Points on a hilly landscape, in no order, each with its height.
A climber steps from a point to whichever of its 2 nearest points has the largest rise for the distance, and stops where none of them is higher. Distance is the straight distance between rows; heights are no part of it.
q_455: [12, -5, -10, -12, 0, 17, 7, -14, -2, 7, -3, -11, 3, 7, 1, 16, -2, 20, -1, -7, 13, 3, -2, -10, 7, -6, 8, 0, -15]  height 276
q_256: [2, -13, -2, -3, -4, 29, 25, -1, 10, -17, -11, -8, 3, 22, 21, -3, 6, 28, 4, 8, -3, 18, 7, -12, -4, -20, 3, -7, 5]  height 298
q_99: [-4, 6, -9, -11, 0, 13, 15, -8, -20, 7, -4, -8, 20, 1, -4, -15, 2, -12, -5, -10, -5, 12, -8, -12, 1, -19, 7, 7, -4]  height 237
q_896: [12, -4, -16, -13, -4, 13, 29, 5, 1, 4, 1, -14, 1, -7, 4, -2, -20, -5, -7, -9, 3, -3, -3, 12, 5, 18, 13, -2, -3]  height 293
q_903: [-21, 9, -2, 4, 12, 23, -19, 6, -4, -5, -8, -7, 12, -17, 11, -10, -2, -23, -9, -14, -1, 10, -14, 7, 1, 0, 12, -16, -9]  height 219
q_725: [4, 0, 9, -2, 7, -15, -2, -8, -11, 13, 0, -5, -6, -9, -4, -16, -4, -25, -5, 23, 1, 15, -2, -12, 3, -10, 3, -1, -4]  height 471
q_802: [11, 11, 11, -15, -16, -18, 16, 24, -19, -4, 6, -20, -4, 13, 1, 20, -20, 10, -5, -3, 26, -23, -18, -7, 20, -2, -26, -5, 4]  height 322
q_913: [6, 5, -22, 5, -5, -3, -15, -10, 1, 0, -7, 16, 11, -2, -10, 20, -17, 13, -1, -25, -22, -17, 4, -6, 3, -2, -9, 5, -6]  height 456
q_165: [-3, 11, 22, 5, -11, 8, 20, 14, -9, 7, 8, 5, 5, -4, -14, -2, 10, -5, -21, 15, 12, 8, 6, -2, 20, -21, -21, -8, 12]  height 379
q_326: [-4, 2, 0, 0, 11, 8, 10, -6, -6, -14, -10, -12, -10, 1, 6, -14, -4, 4, 13, -2, 2, 7, -10, -26, -10, -16, 1, -4, -27]  height 138
q_205: [16, -9, -16, 5, 24, -6, -16, -18, -7, -3, 11, 14, -6, 10, -4, 0, 6, 2, -1, 4, 5, -15, 6, 1, -21, -7, 17, 8, 18]  height 438
q_586: [3, -1, -6, -7, -7, 15, 1, 1, 4, 10, -12, -5, 8, -9, -13, 16, 2, -5, -3, 6, 9, 14, -4, -6, 11, 1, 3, -1, -5]  height 312
q_516: [3, -14, -23, -8, 21, 17, 15, -10, 13, 1, -9, 2, 4, 10, 6, -4, -5, 15, 10, -15, -7, -9, -7, -7, -10, 12, 12, 4, -4]  height 222
q_787: [-2, 8, 21, -3, -4, 7, 39, 15, 0, 3, 8, -6, 0, -4, -6, 2, 6, -18, -7, 8, 9, 13, -3, -4, 13, 0, -13, -10, 13]  height 353
q_851: [-11, 2, 12, 10, 14, -16, -18, 6, -2, 8, 14, 0, -20, -16, 4, 10, 12, -24, -7, 12, -3, -8, 2, 30, 9, 14, -11, -13, -2]  height 264
q_367: [-12, -6, 3, -13, 22, 11, -5, -2, 14, 6, -2, -16, 6, 5, 15, -5, 11, -32, 4, -12, -2, 1, 12, 13, -3, 5, 3, -11, -7]  height 255
q_44: [8, 4, 4, 1, -2, -9, 2, 8, -25, -7, -22, -1, -2, -3, -11, 4, -25, 4, -9, -4, -10, -3, -1, -21, 6, 8, -2, 1, -9]  height 458
q_821: [-4, -14, -8, -1, -17, -24, -7, 8, 12, 19, 18, 5, -1, -10, -14, 17, 3, 13, 13, 21, 8, -6, 20, 14, 12, 28, -9, 22, 10]  height 2
q_633: [13, -10, -4, -5, 6, 4, 13, -17, 22, 0, 12, -11, -11, -1, 17, 10, -7, 13, 11, 6, 18, -9, 1, 4, -16, 6, 4, 2, -5]  height 44
q_70: [10, -12, 5, -3, 16, 4, -16, -8, -4, 9, -14, 5, 9, 27, -5, -8, 18, -9, -3, 3, 17, 0, 4, 27, -5, 8, 14, 3, 8]  height 278
q_336: [1, 16, 17, 12, -18, 25, 16, 10, 4, -14, 3, -8, 20, -6, 2, -3, 8, 14, -3, 8, -3, 30, -4, -24, 7, -5, 4, 5, 31]  height 257
q_206: [-6, 0, -28, -9, -20, -3, 8, -5, 2, -3, 17, 7, 8, 13, -8, 21, 0, 2, -2, -9, -21, -15, -13, 21, 4, 1, -13, 4, 7]  height 357
q_565: [-10, -8, -4, 15, 2, 26, 26, -3, 9, -22, -13, -9, 11, 10, 18, 6, 5, 14, 14, -17, -1, 10, -2, 1, -9, -17, 6, -12, 0]  height 320
q_231: [-5, -1, 11, 3, 0, 27, 13, 2, 4, -8, 2, -5, 9, 5, 15, -11, 5, 9, -8, 13, -3, 31, -6, -10, 3, -13, 4, -11, 13]  height 275
q_175: [-22, 2, -14, 14, 18, 25, -9, 1, -4, -10, -16, -3, 12, -6, 0, -15, 16, -10, 2, -9, -10, 4, -12, 0, -3, -12, 17, -4, 12]  height 203
q_753: [9, 14, 0, -11, -9, 10, 42, 18, 3, 4, 5, -11, 10, -13, -13, 4, -12, -8, -8, 2, 8, 10, -10, 2, 6, 11, 3, -1, 15]  height 325
q_708: [1, -5, 20, -3, -2, -6, -1, 6, 21, 5, 15, 2, 0, -12, 4, -6, 9, -13, 1, 11, 12, 0, 20, 7, -11, 12, 11, 3, 20]  height 153
q_692: [17, -14, -19, -7, 20, 7, -10, -22, 1, 9, 8, -6, 6, 14, 1, 3, 0, 9, 2, -9, 3, -4, 22, -11, -2, -7, 10, 11, -16]  height 243
q_293: [-14, 11, -11, 10, 3, 24, -13, 5, 9, 2, -20, 1, 3, -9, -2, -7, -14, 16, -3, -7, -2, 10, -25, -20, 1, -5, 4, -3, 0]  height 173
q_807: [6, -9, -15, -9, 16, 0, -10, -9, 5, 5, -6, 1, 3, 7, -15, 11, 16, -16, 11, -2, 12, -7, -1, 27, -1, 24, 7, 6, 8]  height 313
q_622: [-1, -10, -5, -3, 40, 2, -22, 10, 10, 6, 2, 0, -11, 28, 10, -15, -2, 26, -2, -12, 13, -24, 16, 10, 1, 5, 19, -4, -3]  height 181
q_47: [-2, -14, 12, 2, 16, -16, -17, 0, 11, 5, 7, 9, -17, -17, -2, -1, 7, 0, 11, 3, 25, -21, 12, 19, -9, 6, 1, 2, -4]  height 148
q_961: [9, -1, 2, 0, 4, 1, 4, -11, -8, -3, 6, 1, -15, 15, -2, 18, 1, -14, -3, 13, 2, 7, -6, 10, 0, -2, -10, -3, -1]  height 435
q_37: [4, 3, 27, -2, -6, -17, 2, -18, -10, 9, 8, -9, -16, -3, 5, -9, -4, -11, -8, 33, 1, 12, 15, -10, 9, 0, -6, 2, -14]  height 402
q_443: [8, 19, 9, -12, -13, -3, -14, 16, 7, 6, 5, 13, -4, -28, -16, 0, 2, -16, 5, 2, -4, 21, -13, -15, -1, 11, -12, 5, -1]  height 133
q_387: [0, -13, -19, 0, 12, -15, -22, -3, -9, 7, 7, 6, -7, 12, 3, 2, 5, 2, 13, -19, -10, -18, 3, 14, 0, 12, -10, 12, -18]  height 300
q_176: [11, 7, -8, -15, 1, 8, 1, -13, -15, 4, 7, -7, 4, 3, 6, -22, 15, -23, 3, 1, 8, 13, -16, 4, 0, -16, 15, 7, -9]  height 218
q_655: [-2, -2, 5, 10, -10, -18, -16, -3, -5, 3, 28, 6, -17, -16, -2, 11, 22, -15, 2, 14, 6, -15, 7, 21, 2, 11, -11, -1, 5]  height 221
q_629: [-5, -11, 4, -2, 14, 16, 0, 0, -10, -1, -22, -6, -5, 22, 21, -26, -5, 18, 4, 6, 1, 12, 4, -20, -6, -11, -2, -1, -28]  height 118
q_402: [2, -17, 9, 6, 10, 8, -6, -9, 0, 15, -24, 1, -8, 11, 4, -7, -10, 18, 5, 0, 5, 6, 16, -16, -2, 12, 5, 5, -23]  height 132
q_763: [-14, 0, 5, -7, 12, 15, -4, -5, 1, -3, 3, -17, 9, -8, 13, -23, 4, -32, 5, -7, 3, 8, -12, 4, -16, 0, 9, -12, -30]  height 236
q_906: [14, -9, -17, 2, 6, -3, -3, -8, -2, 6, -1, 21, -6, 25, -4, 3, 4, 19, -1, 3, -7, -15, 10, 10, -6, -14, 6, 16, 4]  height 528
q_110: [-13, 22, 28, 1, -32, -1, 8, 19, -1, 1, 0, 2, 2, -4, -2, 8, 3, -23, -8, -1, -10, 10, 13, -2, 10, 2, -30, -4, 15]  height 452
q_427: [-11, -7, -3, 2, 13, 16, -7, -3, 14, -2, -6, 9, 9, 16, 11, -18, 0, 12, -4, -1, 8, -3, 15, 12, -14, -9, 22, 8, 11]  height 248
q_986: [-15, -3, -4, 17, 4, 11, -2, 8, 11, -3, -13, 24, -2, 3, -12, 2, 16, 5, 0, 3, -1, 0, -4, 12, -2, -15, -6, -5, 23]  height 378
q_137: [-19, -1, 9, 15, 17, 10, -10, 6, -14, -17, -32, -14, 5, -19, 3, -4, -12, -9, 12, -10, -3, 16, -18, -29, 0, -3, -8, -21, -20]  height 176
q_408: [-1, 2, -17, 2, 1, 16, -1, 2, 19, 0, -20, 0, 6, -7, 4, 3, -13, 3, 8, -18, -3, -2, -16, -9, -4, 14, 14, -3, 5]  height 195
q_525: [15, -17, -7, -8, 7, -3, 3, -10, 19, 5, -1, -1, -7, 14, 8, -4, -2, 19, 8, 6, 10, -16, -3, 24, -2, 19, 12, 4, -5]  height 69
q_966: [-14, -18, -13, -1, -12, -26, -12, 3, -11, 5, 13, 4, -10, 14, -9, 1, 16, -4, 16, 0, -12, -14, 5, 28, 11, 17, -21, 19, -7]  height 249
q_722: [6, 7, -3, -16, -13, -21, 2, 3, -11, -8, 12, -15, -8, -18, 3, 10, -16, -13, 12, -5, -10, -1, -7, -8, 0, 15, -3, -4, -25]  height 84
q_931: [-5, 13, 0, -19, -31, -21, -3, 20, -14, -6, 8, -7, -1, -6, -1, 12, -14, 0, 0, -14, -1, -17, 2, -24, 7, -1, -24, 8, -6]  height 201
q_385: [2, -2, 2, 7, 16, -2, -5, -2, -4, -2, -11, 2, -11, -8, 14, -19, -1, 5, 6, 9, 0, 1, 0, -13, -9, -17, 21, 4, -7]  height 140
q_347: [11, -9, -4, 6, -2, 0, -6, -6, -3, -3, -31, 5, -2, 15, 4, -17, -7, 14, 10, -6, -6, -1, 6, 1, -9, 11, 16, 13, -18]  height 162
q_527: [4, -6, -2, 11, -6, -23, -16, -3, 2, -2, 8, 15, -7, -25, -3, 12, 18, -7, 9, -6, 16, -21, 8, 24, -15, 4, 4, 2, 7]  height 182
q_881: [5, -5, -13, -15, -3, 3, 8, 0, 3, 16, 5, -15, -2, -8, 0, 6, -11, -8, 9, -13, 8, -9, -16, 16, 17, 22, 8, 1, -19]  height 258
q_598: [1, 5, 7, 14, -16, 2, 4, -3, 7, -5, 4, 11, -3, -10, 6, -13, 12, 16, -7, 22, -4, 8, 10, -4, -10, -12, 4, 4, 15]  height 227
q_803: [2, 5, -23, -9, 1, 6, 0, -12, -4, 1, 13, 1, 6, 2, -8, 25, -12, -9, -2, -12, -25, -12, -4, 2, 6, 1, -3, 6, -3]  height 399
q_193: [-6, -14, 8, 18, 13, 3, -3, -8, -8, -3, -15, -2, 14, -15, -5, 18, -2, -7, -5, 0, -4, 9, 21, -13, 0, -13, -6, -12, -1]  height 532
q_793: [1, 2, -18, -4, -22, -14, 25, 4, 0, -7, -9, 7, 11, 19, -16, 19, -14, 12, -10, -10, -18, -18, -7, 15, 8, 7, -13, 4, 14]  height 314
q_325: [-5, -9, -9, 0, -5, -13, -9, 1, 11, 13, 21, 6, -13, 3, -8, 3, -5, 19, -4, 14, 7, -17, 21, 20, 11, 6, 3, 12, 0]  height 35
q_133: [5, 5, 9, -1, -12, -11, 13, 5, -14, -7, -5, -3, -15, 7, -8, 16, -10, -4, 0, 0, 6, 1, -15, 11, 12, 4, -21, -13, 0]  height 385
q_599: [12, -1, 9, -6, 6, -21, -2, -1, -18, 8, -19, -4, -6, -16, -9, -2, -16, -17, -2, 7, -6, 8, 8, -15, -1, 12, 10, -4, -16]  height 556
q_470: [-10, -4, 14, 6, -4, 10, 24, -6, -6, -7, -3, -12, 16, 8, 5, -14, 11, -32, -5, -1, -14, 20, 12, 2, -1, -16, 6, 1, 12]  height 289
q_15: [-4, -5, 4, 5, -19, -12, -7, -6, -12, 9, 21, 12, -11, -5, -8, 9, 20, -4, -11, 11, 6, -11, 18, 7, 7, -18, -11, 0, -2]  height 183
q_218: [8, -1, -5, -3, -13, -22, 13, -7, -4, -1, 1, -1, -3, -5, 1, 12, -11, 4, 13, -15, -15, -9, 17, -13, -11, 7, -4, 7, -18]  height 117
q_139: [19, 2, 1, -16, -14, 14, 29, -12, -6, 0, 13, -20, -2, 7, 1, 21, -10, 10, -9, 5, 20, 7, -9, -2, 17, -3, -5, -8, -8]  height 252
q_909: [16, 13, -4, -2, -13, 2, 1, 6, -3, 5, -29, 0, 1, 1, -14, 5, -27, 16, -6, -3, -1, 9, -20, -8, 11, 19, 1, -3, 5]  height 380
q_561: [-8, 2, 0, 21, 6, 12, -5, -12, 1, -30, -13, -10, 10, -13, 20, 6, 2, -12, 8, -17, -17, 4, -6, -8, -14, -7, 10, -13, -5]  height 517
q_942: [-16, 5, 17, 3, -6, 4, 15, 6, -19, -2, 8, -12, 15, 3, -4, -15, 3, -7, -6, 11, -5, 14, 10, -28, 4, -41, -3, -6, 9]  height 328
q_781: [10, 9, -2, -10, -33, -19, 8, -1, -10, -3, 6, -4, 1, -5, -13, 18, -20, 18, 12, -9, 3, -7, 3, -25, 1, 4, -12, 7, -5]  height 159
q_652: [-8, 1, 19, 3, -9, -1, 3, -8, 4, 4, 7, 10, 6, 0, -7, -12, 19, -4, -11, 37, -15, 21, 14, -19, -9, -22, -7, 10, 27]  height 193
q_510: [6, 0, -9, -6, -19, 8, 25, -6, -3, -8, -5, 6, 12, 25, -3, 10, -8, 14, -14, -11, -11, -5, 1, -4, 2, -14, -5, 0, 11]  height 277
q_992: [1, 18, 15, 5, -25, 10, 7, 16, -1, -10, -4, 14, 5, -6, -9, -6, 2, 20, -9, 4, 3, 15, -16, -22, 4, -17, -6, 3, 22]  height 273
q_656: [-14, -1, 2, 20, -4, 16, 12, -1, 9, -17, -23, 3, 2, 10, 7, 6, 6, 7, -2, -10, -5, 12, 6, 6, 0, -8, -10, -10, 16]  height 347
q_75: [10, 18, 1, -17, -25, -15, -8, 14, -8, 7, 6, 2, -9, -7, -7, 4, 5, -4, 11, -2, 6, 14, -39, 9, 17, 20, -13, 3, -6]  height 86
q_681: [0, -16, 3, 1, 25, 7, -11, 7, 6, -1, -5, 9, -4, 30, 19, -17, 2, 23, -14, -2, 15, -4, 19, 18, 3, -6, 18, -6, 7]  height 217
q_98: [-3, 19, 13, -10, -21, -9, 3, 11, -22, -11, -1, -12, -6, 10, 9, -8, -25, 2, -9, -16, 3, -10, -5, -24, 1, -12, -18, -3, -21]  height 240
q_726: [3, -11, -12, -4, 26, 8, 1, -1, 7, 8, -12, -7, 7, 3, 5, -20, 2, -8, 14, -17, 5, -7, 5, -7, -17, 8, 17, 3, -20]  height 250
q_949: [16, 3, -1, -2, -22, -11, -7, 13, -8, 0, -1, 16, 2, -17, -11, 17, 5, -6, 6, 3, 7, 12, -28, 25, 7, 24, -8, 3, 7]  height 66
q_28: [-3, -1, -5, -2, 14, 15, -28, -10, 5, -5, 1, -2, 15, 3, 11, -14, 14, -7, 2, -2, -8, 18, -10, -4, -15, -3, 13, 1, 13]  height 186
q_964: [0, 13, 13, 11, -11, -1, 11, 9, 22, 6, 19, 10, -5, -21, 6, -15, 3, 3, -10, 13, 6, -2, 1, 4, -9, 4, 10, 4, 26]  height 185
q_271: [-11, -1, -12, 12, 5, 6, -23, -6, 8, 3, -8, 14, 9, -2, -3, 17, 2, -3, -2, -17, -16, -4, 15, -6, -10, 4, -7, 3, 3]  height 523
q_514: [3, 6, 4, -8, 4, -16, 2, 1, -6, -7, 20, -13, -8, -36, 7, 9, -13, -17, 3, 4, 1, -3, -9, 2, -8, 6, -2, -20, -14]  height 63
q_870: [2, -10, -5, 6, -9, -10, 2, 0, 12, 0, -17, 30, -1, 15, -14, 1, 10, 24, -2, 2, -2, -12, 3, 24, -5, -10, -8, 5, 12]  height 436
q_55: [3, 20, 6, -11, -8, 9, -11, 6, 15, 11, 21, 11, -2, -22, -13, -14, 23, -12, 0, 18, 0, 14, -18, -13, 7, 2, -4, 8, 12]  height 152
q_105: [12, 10, 4, 11, -1, 5, -16, -1, 6, 1, -1, 14, -4, -13, 1, 11, 14, -4, -1, -4, 11, 7, -23, 28, 3, 13, 8, -12, 6]  height 49
q_651: [18, -9, -16, 6, 17, -12, -9, -13, -7, 1, -3, 17, 10, 19, -11, 11, 9, -2, 13, -24, -11, -13, 10, 11, -16, 16, 0, 13, -12]  height 343
q_9: [-4, 8, -3, 4, -14, 11, 2, 8, 15, 14, 1, 15, 7, -15, -12, 9, 10, -6, -8, -7, 5, 5, 1, 9, 9, -8, -4, -1, 15]  height 344
q_67: [3, -13, -13, 1, -5, -25, 5, 4, 3, 5, -4, 4, -10, -2, -4, -2, -8, 8, 17, 6, 6, -17, -10, 25, -1, 26, 12, 9, 7]  height 36
q_553: [-15, -5, 0, 20, 26, 5, -19, -2, -2, -12, -11, 4, -3, -25, 6, -22, 3, 8, 8, 11, 15, 1, -3, -20, -10, -14, 16, -9, 0]  height 169
q_812: [12, 14, 6, -4, -25, -3, 7, 10, 5, -5, -10, 3, 5, 3, -9, 4, -22, 19, -12, 8, -2, 10, -1, -24, 3, 6, 2, 6, 23]  height 319
q_573: [9, -3, 0, -7, -9, -3, -10, -12, -13, 6, -6, 2, -4, 10, 4, -17, 1, -12, 5, -6, 0, 6, -5, 11, -8, 1, 10, 13, -10]  height 194
q_544: [11, -8, 4, 13, 13, 6, 9, -22, -14, -5, 0, -9, 1, 6, 4, 21, -1, -6, -9, 7, -1, 9, 6, -5, -1, -13, 2, -16, -1]  height 481
q_62: [-5, 10, -1, 11, -1, 14, -10, -1, -3, -17, -18, -11, 6, -12, 4, -13, -10, 8, 10, -12, 1, 10, -21, -35, -7, -7, 1, -12, -20]  height 158
q_539: [13, -6, -22, -17, 25, 1, -22, -3, 8, 5, 11, 6, -2, 38, 11, -14, 2, 37, -2, -3, -1, -23, 17, 10, -1, 3, 17, 9, -3]  height 139
q_7: [-16, -13, 3, 7, 29, 7, -8, -1, 10, -3, -16, 8, 4, 14, 8, -20, 14, 1, 13, -12, 0, -4, 18, -2, -14, -4, 12, 9, -1]  height 279
q_202: [1, 16, 2, -4, -17, 17, 19, -2, -9, -6, 5, 4, 1, 14, -5, -6, 8, -6, -15, -10, -16, 11, -12, -6, 3, -24, -2, 5, 15]  height 256
q_86: [-9, 10, 4, 2, 9, 18, -22, -1, 14, 0, 8, 3, 7, -19, 0, -4, 16, -13, 0, 13, 1, 22, -7, -10, -3, -11, 5, 0, 14]  height 171
q_411: [-4, -3, 19, 1, -4, -8, -16, -4, 12, 13, 8, -2, 12, -24, -3, -11, 15, -19, 2, 20, 12, 9, 26, -19, -7, -6, 0, 3, 9]  height 129
q_852: [-7, 10, 19, 2, 5, -4, -14, 12, 5, -3, -2, -5, -5, -39, 7, 12, -8, -15, -5, 13, 10, 4, -6, 5, 2, 8, -2, -16, -10]  height 45
q_171: [-8, -20, -5, 10, 30, -5, -6, -12, 5, 3, -23, 16, 9, 27, -2, -1, 16, -4, 22, -23, -5, -5, 18, 1, -21, 9, -2, 7, -8]  height 309
q_59: [-8, 1, 9, 18, 20, -10, -21, -2, 1, 1, 7, -4, -14, -7, 6, -3, -6, -14, -15, 6, -6, -6, 2, 17, 2, 7, 7, -14, 9]  height 307
q_64: [-22, -1, 0, 13, 30, 5, -23, 3, -2, -7, -22, -10, 11, -33, 5, -18, -5, -12, 12, -6, -2, 2, -8, -19, -10, -7, 13, -12, -20]  height 196
q_352: [-13, 11, 9, 4, 7, 1, -2, 5, -4, 1, 31, -2, -16, -9, 4, 0, -8, 0, -20, 26, -4, -9, 0, -3, 7, -18, -8, -12, -3]  height 442
q_630: [8, 15, 33, 2, -26, -1, 9, 25, -10, 7, 13, 4, 16, -15, -13, 9, 6, -15, -20, 3, 2, 6, 4, -6, 26, -2, -26, -11, 18]  height 413
q_791: [-10, -8, 12, 4, 2, -1, 23, 0, -16, -1, -4, -2, 9, 8, 2, -11, -1, -11, -10, 7, -16, 11, 27, -10, -1, -24, -2, 5, 6]  height 306
q_788: [-2, -9, -21, 10, -14, -45, -1, 0, 12, -7, 18, 2, -16, 19, -1, 2, -9, 31, 5, 1, -20, -21, -2, 27, 14, 14, -7, 21, -7]  height 147
q_571: [-15, 14, 15, -2, -8, -1, 3, 4, 7, 0, 13, -6, -6, -5, -4, 8, -10, -15, -16, 12, -13, 1, 9, -12, 8, -6, -21, -9, -3]  height 514
q_936: [11, -16, -10, -5, 20, -13, -15, -1, 5, 2, -4, 15, 14, 0, -20, 7, 13, -13, 15, -17, 21, -21, 10, 21, -16, 11, 6, 8, 15]  height 346
q_542: [-4, 10, -5, 4, 20, 8, -11, -5, 2, 1, 17, 2, -22, -2, 8, -7, -8, 13, -16, 11, -10, -11, -9, 2, 1, -4, 11, -9, 4]  height 370
q_952: [-6, -12, -16, 4, -15, -38, 6, -2, 0, -8, 6, 3, -11, 23, -7, 3, -1, 4, 17, -3, -16, -7, -10, 29, 16, 23, -12, 24, -8]  height 205
q_637: [5, 26, 11, -14, -18, -6, -18, 10, -2, 0, 15, -9, -11, -26, -5, 14, -5, -8, 3, 5, -1, 20, -28, -3, 11, 27, -22, -12, -5]  height 111
q_356: [-11, 16, 18, 1, -8, 4, 19, 11, -14, -4, 16, -3, -4, -5, -10, -1, 14, -5, -10, 18, 4, 5, 2, -31, 10, -35, -22, -4, 18]  height 352
q_669: [-5, -6, -8, 1, -10, -24, 12, -5, 10, -1, 16, 7, -19, 23, 10, -7, -9, 28, 4, 3, -14, -23, 8, 15, 2, -6, -8, 9, -16]  height 88
q_174: [-19, -4, 11, 1, 11, 11, -4, 8, 10, 12, 0, -7, 18, -1, 10, -16, 18, -31, -11, -4, -12, 17, 18, 6, 5, -5, 7, 0, 10]  height 272
q_121: [-9, 7, -2, 15, -12, 0, -15, -7, -3, -15, -7, 15, 1, -14, 8, 15, -1, -5, -5, -19, -16, -2, 4, -1, -12, -8, 0, -11, 4]  height 597
q_341: [4, 13, 4, -12, -2, -3, 15, 9, -22, -6, 1, -24, -3, 13, 11, 9, -31, 11, -3, -13, 12, -23, -9, -17, 14, -6, -14, -9, -21]  height 274
q_578: [5, 1, 3, -13, 8, 16, 18, -10, 21, -1, 9, -23, -9, 0, 15, -5, -9, 17, 7, 16, 9, 7, -4, -12, -12, 15, 7, -8, -15]  height 25
q_907: [17, -12, -19, -16, 17, 12, -7, -6, 18, 8, 7, -13, 4, 26, 21, -1, -6, 28, 1, -8, 3, -22, 8, 12, -6, 23, 21, 2, -1]  height 101
q_449: [11, -17, -12, 8, 27, -16, -13, -15, -11, 1, -2, 20, 8, 11, -17, 5, 20, -8, 10, -13, 7, -25, 5, 16, -19, -6, 11, 13, 0]  height 382
q_212: [2, -6, -3, -2, -18, -25, 2, 22, 8, 13, 0, 9, -9, -8, -21, 3, 1, 8, 7, 17, 4, 1, -1, 25, 12, 32, -3, 21, 11]  height 6
q_249: [9, 6, 14, -21, -20, -3, 33, 14, -5, 2, 14, -15, -5, 21, 4, 12, -12, 17, -7, 6, 16, -1, -15, -6, 14, -5, -16, -4, -2]  height 280

For each start below, name the point where the climber stops.
q_347: q_121
q_821: q_449
q_514: q_802
q_633: q_449
q_212: q_449
q_293: q_449
